Points, in no order, along strands that fork, close into loops and pass close to each other.
(in the rows, 128 means zero)
Points whose rows are less than 101 apart are linked; no others are. Some points are linked to none.
fif: [ 92 144 143  98 102 121 119 123  98 132 161 104 111  93 165 142 169 131
 155 114 120 179  97 127]
Puva: [116  75 185  74  97  76 136 101 142 114 114 173  25 158  94 124 133 145
 104  45 144 144 115  83]
Ras: [ 67 123 126 102 128  75  96 118 114 117 148 125  80 118 111 144 145 137
 124  92 112 167 103 105]
gezo: [178  87 100 130 122 136  99 153 117 158 111  84 188 154  83  66 151 130
 135 127 111  54 140 125]
nosaz: [ 91 123 149  53 152 154 121 133 122 119 132 165  60 118 154 160  97 163
  98 133 168 198 118 108]
fod: [133  92 123 117  89 108  88 133 156 121 141 114 166 135  84  74 135 131
 158 108  49  84 139 136]
mavoz: [107 140 120 171 104 121 148 124 109 111 121 121 119  98 129 150 143 135
 164 149 117 134 120 153]
Zuzen: [123 188 114 143 135 109 155 129 112 115 140 108  30  94 135 182 136 131
  60 127 151 140 114 100]
Rusof: [119 182 104  85 186 155  68 142  65 117 137 145  70 101 120 141 136 112
 147 151 127 172 130 100]
lom: [135 151 110 188 159 147 133 107  71 142 147 101 157  90 140 146 128  85
 209 172 106 117 118 180]
peko: [182 114 108 124 133 164  90 153 124 164 122  70 208 141 132  83 130 117
 115 148 110  68 152 130]
tobef: [155 133 121 130 138 181 133 147 133 129 105 116 194 129 143 111 130 126
 114 179 132 106 152 151]
fafug: [177 105 113 156 103 146 127 146 146 115  92 114 132 144  78  78 143 136
  97 129 113  77 151 131]
fug: [115  45 146 108  96 153 138 123 127 101  83 114 182 140 100  88 135 151
 145 135  69 105 166 136]
magu: [108 103 112 170 129 120 177 118 142 123  92 108 144 124 142 134 116 151
 106 169 135 104 122 152]
mizuz: [110  72 172 101 112 144 142 107 201 103  74 170 111 147 113 126  89 125
  80  91 140 140 163 131]
Mis: [118 125 110 157 155 127 115 116  63 121 179 111 179 105 153 132 143 110
 234 160 119 123 119 161]
bonu: [165 120 116 142 155 120 103 140 106 167 116  96 202 155 143  99 149 110
 128 159 150  96 134 115]
tevul: [103 142 129 120 100 101 106 127 138 123 160 126 119 122 132 128 164 116
 144 103 121 156 119 115]
Vuto: [141 165 127 144 165 114 132 124  35 178 182  91 141  79 182 153 134  91
 173 151 162 163  98 115]
falo: [128 155 112 143 146 108  98 115 135 175 166  92 154 121 141 138 126  98
 160 129 130 112 115 154]
fogo: [159 151 134 134  96 118 170 128 181 121 128 115  89 149 119 125 127 138
  24  99 145 110 141 120]
tufe: [110 185 118 160 144 131 167 121 117 152 157 122 104  76 156 181  92 115
 145 147 151 148 100 177]
komar: [124 163 132 102 139 128 110 130  65 153 163 102 123  82 175 147 153 106
 149 138 139 183 105 106]
nedut: [118 100 123 201 130 122 184 128  86 162 159  79 197 113 190 158 129 147
 166 144 169 103  80 131]
ror: [135  69 148 105  96 150 141 131 219 139  97 121 155 157  99  96  91 148
  79  99 109  95 153 139]
nevu: [ 92  48 190  89 117 135 153  80 169 108  80 177  93 160 109 132  95 121
 136  82 166 157 145 139]
divi: [161 157 129 149 164 145 118 120  63 185 177  85 179 103 193 152 130  67
 199 159 146 131 113 141]
vol: [135 173 124 131 114 114 131 137 133 134 134 123  56 125 115 136 160 114
  70 108 136 142 120 107]
Dipa: [136 113 139 140 110 132 146 144  83 153 140 105 157 138 176 131 179 154
 132 143 187 127 107 108]
Ded: [154 171 101 139 162 136 107 137 107 135 113 122 102 153 127 125 130 110
  78 160 175 134 134 133]
Segod: [105  74 165  97 110 102 132 110 106 100  91 165  45 155 108 120 157 146
 125  80 169 143 121  90]
gato: [147 211 112 131 131 124 148 130 155 113 154 111  46 109 133 191 117 103
  24 115 129 158 122 108]
Foz: [ 88 158 111 115 155 126 122 136 137  79 113 169  58 131 102 160 114 140
 106 118 121 158 136 107]
Vul: [147 113 141 133  93 119 176 123 198 139 117 106 123 136 124 106 122 162
  56  89 131  76 125 140]
rizu: [148 157 133  96 111 167 144 140 140 110 123 150 131 127 151 132 128 123
 102 158 166 161 152 141]
mefav: [182 114 124 111 119 108  85 142 191 120 121 178 139 169  56  78 107 100
 116  98  39  88 154  95]
sidis: [155 149 119 137 114 107 121 158 181 108 146 186  65 159  65 146 129 137
  96  61 103 105 121  85]
Zer: [186  51 136 111  88 153 120 147 193 130  96 142 150 159  45  70  84 142
 112  84  54  78 147 111]
niso: [161 165 132 100 104 161 111 140 159 125 127 128 147 132 131 115 152  99
 115 139 113 142 143 130]
gamu: [108  68 121 130 134 122 112 102  93 104 101 110 216 136 148  92 132 139
 171 158  90 122 141 132]
Led: [161 182 110 118 160 171  78 126 184 112 141 147 167 134 102 114 111  86
 122 146  54 116 164 129]
gefug: [116 131 133 136 104  76 155 105 183 146 128 112 115 117 145 137 128 148
  83 103 130 103 111 134]
Bom: [113  86 136 142  74 150 155 125 138 119  98 111 168 113 123 111 142 155
 132 135  97 105 139 145]
Raba: [135 118 141 148  79 115 161 123 179  71  87 188  76 153  67 110 127 163
  97  77  96 106 146 112]
dani: [ 97 153 113 105 152 118  78 110  57 106 131 149  97 117 124 117 156 116
 172 137 123 178 127  93]
begi: [158 121 132 166  83 125 155 133 148 109  96 131  98 131  99 112 153 143
 101 114 133  94 137 127]
nire: [100 111 110 130 134  87  97 130 124 159 181  90 166 139 133 119 137 132
 171 107 128 113 103 142]
Gidef: [140 181 109 156 112 103 123 142 185 128 170 150  85 134  81 154 135 112
 102  79  77 108 128 107]
tafim: [ 72 123 130  81 138  74 102 122 157 115 124 157  51 142 101 146 115 148
 105  76 108 163 107  89]
bisu: [141 210  99 142 182 155  69 135 169 136 146 130 133 137 109 150 117  64
 126 139  83 118 152 137]
ladal: [114 115 111 146 121 100  78 118 132 119 166 112 153 143  82 101 152 115
 186 107  68 107 127 147]
buz: [108 116 131 135 131 126 147 131  52 126 167 133 149 103 182 139 153 146
 190 150 154 171  95 124]
lim: [168 193 116 153 164 158 100 107  87 138 150 116 144 103 143 142 135  73
 191 169  98 127 130 159]
Von: [145 180 134 127 114 126 158 122 185 108 140 133  99 135 129 161 119 111
  25 118 118 149 142 121]
dun: [130  54 145 118 121 135 136 137 147 150 104 107 197 162 157 103 127 166
 140 137 171 115 139 127]
nata: [136 190 120 140 120 123 113 130 151 127 161 138  91 114 104 173 129  91
 118 120  86 146 133 117]
Bez: [146 176 120 146 101 150 138 142 163 160 160  94 131 109 158 144 130 124
 109 122 147 107 128 166]
kasan: [103 160 116  64 179 152  98 150  54 127 154 147  89  86 155 151 109 133
 172 164 136 196 114 120]
rosu: [101 129 137 103 150 114 102 104  67  92  94 179 134 137 136  97 146 121
 179 155 133 170 153 118]
vato: [115 163 131 143 102 106 179 109 150 141 133 107 120  90 174 152 126 130
  75 130 144 136 105 128]
gapu: [119  46 150 140 136 124 151 123 103 153 121 116 220 149 187 126 141 148
 138 156 166 139 110 108]
girib: [132 131 108 172 135 128 179 110 105 142 114 114 171  98 182 132 105 135
 124 183 145 127 121 152]
zubim: [126  42 176  93 101 144 150 110 188 133  76 130 146 156 127 117 104 125
 100 112 141 110 164 141]
Kor: [158 202 110 122 152 167  79 129 112 141 143 116 154 139 125 107 150  83
 175 156 126 108 141 145]
Dedi: [ 87 113 146 145 115  98 194 128 107 127 151 109 113 113 192 145 153 187
 145 116 184 107  86 116]
gubep: [ 91 122 110 127 156  99  77 125 109 126 160 119 170 135 117 125 147 114
 187 132  94 136 117 138]
nor: [ 79 108 132 133 152  99 150 122 103 132 121 134 123 130 154 137 134 149
 144 152 162 133 105 126]
parut: [174  69 152 117  95 155 153 151 215 113 113 147 130 153  62  98  82 150
  68  69  88  72 149 127]
Tila: [ 79  75 169  97 131 130 158  93 121  88  67 188  87 141 129 132 102 148
 145 114 169 171 141 122]
ludib: [120 191 108 111 174 140 107 145 137 113 138 155  76 130 115 182 113 122
  93 133 139 165 127 116]
Nis: [117 110 153  86 131 104 127 118 148 106 107 172   7 148  93 139 122 144
  65  46 132 157 120  50]
gosos: [150 122 116 124 154 158 111 141 158 125  90 147 166 159 100  95 117 127
 108 148 133 109 158 150]
Popu: [ 77  93 145 130 114 133 142 123  93 107 162 148 170 116 158 126 147 161
 195 139 135 149 110 150]
melu: [119  96 128 158  96 167 169 133 117 124 120  75 198  89 145 133 120 166
 155 149 109  94 131 168]
Rapa: [130 135 145 137 101  95 159 120 127 120 103 133  71 138 116 125 160 140
  78 118 167 118 111 106]
ged: [121 122 153 119 113 125 123 122 144 103  95 161 113 152 103 113 148 124
 115 122 121 153 140 125]
litof: [173 132 105 138 115 127 107 144 156 166 126  66 162 134 127 108 121  96
  93 135 123  73 145 141]
sal: [102 100 159  77 140 147 146 117  88  84  81 189  92 114 146 142 113 136
 125 135 162 210 137 104]
dad: [153 143 119 180 155 124 184 113  80 168 153  97 147  80 186 161  94 105
 144 183 173 132 111 158]
turi: [140 127 124 168 120 168 142 144 115 152 161  70 190  93 155 151 131 122
 172 146 120 101 134 173]
todal: [114  84 121 127 125 159 114 116 109 105  90 101 207 120 106  72 138 131
 164 157  62  94 159 150]
redul: [121 142 141  85 147 157 148 143 138 121 117 169  95 128 160 153 100 133
  95 140 185 189 136 131]
Gafo: [175  93 112 139  95 129  91 159 179 135 132 139 147 154  56  71  97 150
 118  77  56  52 126 129]
Dubaz: [ 95  73 145 108 124  83 112 109  99  96  87 160 101 178  97  92 147 138
 156  94 173 148 132 103]
gebi: [181  68 116 138  99 124 115 149 137 142  94  79 164 142  72  66 116 144
  95 124  79  60 157 133]
Lodu: [113 153 103 143 148 110 121 132 114 135 125 116 116 130 147 142 137 141
 101 140 177 134 111 130]
Varo: [136 109 114 166 135 121 122 150  96 149 137 100 173 141 151 118 156 138
 161 162 160 109 114 124]
sisak: [ 75  51 135 136 101 101 132 107 110 108 148 117 177 142 136 113 138 184
 185 120 137 126 121 145]
Tak: [127 109 119 109 134 140 130 147 172 157 100 133 160 162 140 107 114 151
 110 150 168 122 144 139]
galuk: [188 160 106 120 137 145  78 144 180 129 131 137 162 155  65  96 115  85
 114 118  40  80 155 110]
vop: [122 197 116 146 139 143 125 125 126 132 153 125 100 102 141 165 127  91
 134 148 121 155 118 159]
kup: [ 69  73 142 114 135 110 135 110  96  92  78 173 129 158 122 107 121 155
 164 132 167 149 132 129]
rom: [172 185 134 169 164 130 184 121  79 166 163 103 112  65 179 194  80  97
 162 158 156 140 113 180]
galez: [149 224  99 118 194 160  82 137 136 111 146 152 100 142 107 164 113  81
 109 140 110 149 140 104]
femo: [157 146 131 131 115 179 165 153 110 118 111 139 165 118 156 126 125 134
 139 178 161 143 139 161]
riz: [147 180 115 113 168 140  72 145 103 141 135 139 115 151 120 117 145 107
 132 147 151 131 134 121]
gesel: [159 118 149 126  81 133 132 133 155 109 107 164  99 156  78  99 148 132
 107  83 116 118 140 105]
pivum: [152 157 108 135 140  95  97 137 159 180 146 102 139 137 126 123 125 101
 102 139 128 112 125 130]
Nupu: [127 194 115 155 182 135 157 122  91 139 156 116  54  46 151 205  78 105
 128 157 134 160  98 150]
lok: [134  84 130 128  75  86 127 126 177 142 117 109 147 141  98  80 121 140
 108 110  72  82 125 128]
Sizab: [135 131 143 106  99 146  99 154 163 134 150 136 148 137 138 110 166 127
 151 104 110 129 134 141]
vulo: [145 139 127 196 112 146 163 117  97 182 168  59 188  89 184 162 122 120
 160 129 153  94 109 151]
Gan: [ 81  98 120 125 139 118 118 111 108  98  98 159 166 138 125 103 130 141
 176 154 110 137 138 139]
Giso: [ 98 142 123 109 153 128 127 121 105  89  82 188  82 133 119 141 114 133
 133 151 152 169 143 110]
vodu: [126 134 128 141 152 141 141 133  43 147 181 132 167  90 179 150 115 124
 232 161 136 164 101 156]
nuro: [ 88 105 128 170 143  94 180 118  90 144 151 110 156 110 185 160 122 165
 151 152 174 124  92 125]
tiz: [ 83 127 141  52 143 127 103 122 144 119 123 149  50 119 126 159 105 142
  79  97 131 180 121  81]
maz: [127 133 134 105 129  94 133 139 172 106 133 185  14 164  70 140 123 163
  70  50 136 106 114  78]

A fork is a point with three links, a tip a point with one. Leave the first point through the second and follow the links. Name the first fork or tip that comes.
vato, gefug | begi
Tila, sal | mefav
mefav, galuk | Tila
vop, nata | kup
sisak, Popu | nuro
Ded, riz | sisak

A piece is two or more points that can be reached from each other along the links. Count, over all rows, the pieces, the separate loops (a circle has one, a figure eight two, a Y none), the forks (points with three links) and the tips (points with one).
pieces | 3
loops | 1
forks | 10
tips | 14

How many points has the smallest loop of links through each point below? Write 0 if it is on no loop.
Sizab | 9
fod | 0
Gidef | 0

Name the points in between on the shortest way along the links from the first point to the second, in order.
fafug, fod | gebi > gezo > peko > litof > pivum > falo > nire > gubep > ladal
Dipa, vol | Varo > bonu > peko > gezo > gebi > fafug > begi > Rapa
Dedi, dad | nuro > nedut > vulo > turi > melu > Bom > fug > todal > gamu > Gan > kup > Dubaz > Segod > Puva > Nis > maz > sidis > Gidef > nata > vop > tufe > rom
Zer, Segod | parut > ror > zubim > mizuz > nevu > Tila > kup > Dubaz
Rusof, lom | dani > rosu > Gan > gamu > todal > fug > Bom > melu > turi > vulo > nedut > nuro > nor > Lodu > Ded > riz > Kor > lim
Ras, dun | tevul > Sizab > niso > rizu > femo > tobef > gosos > Tak
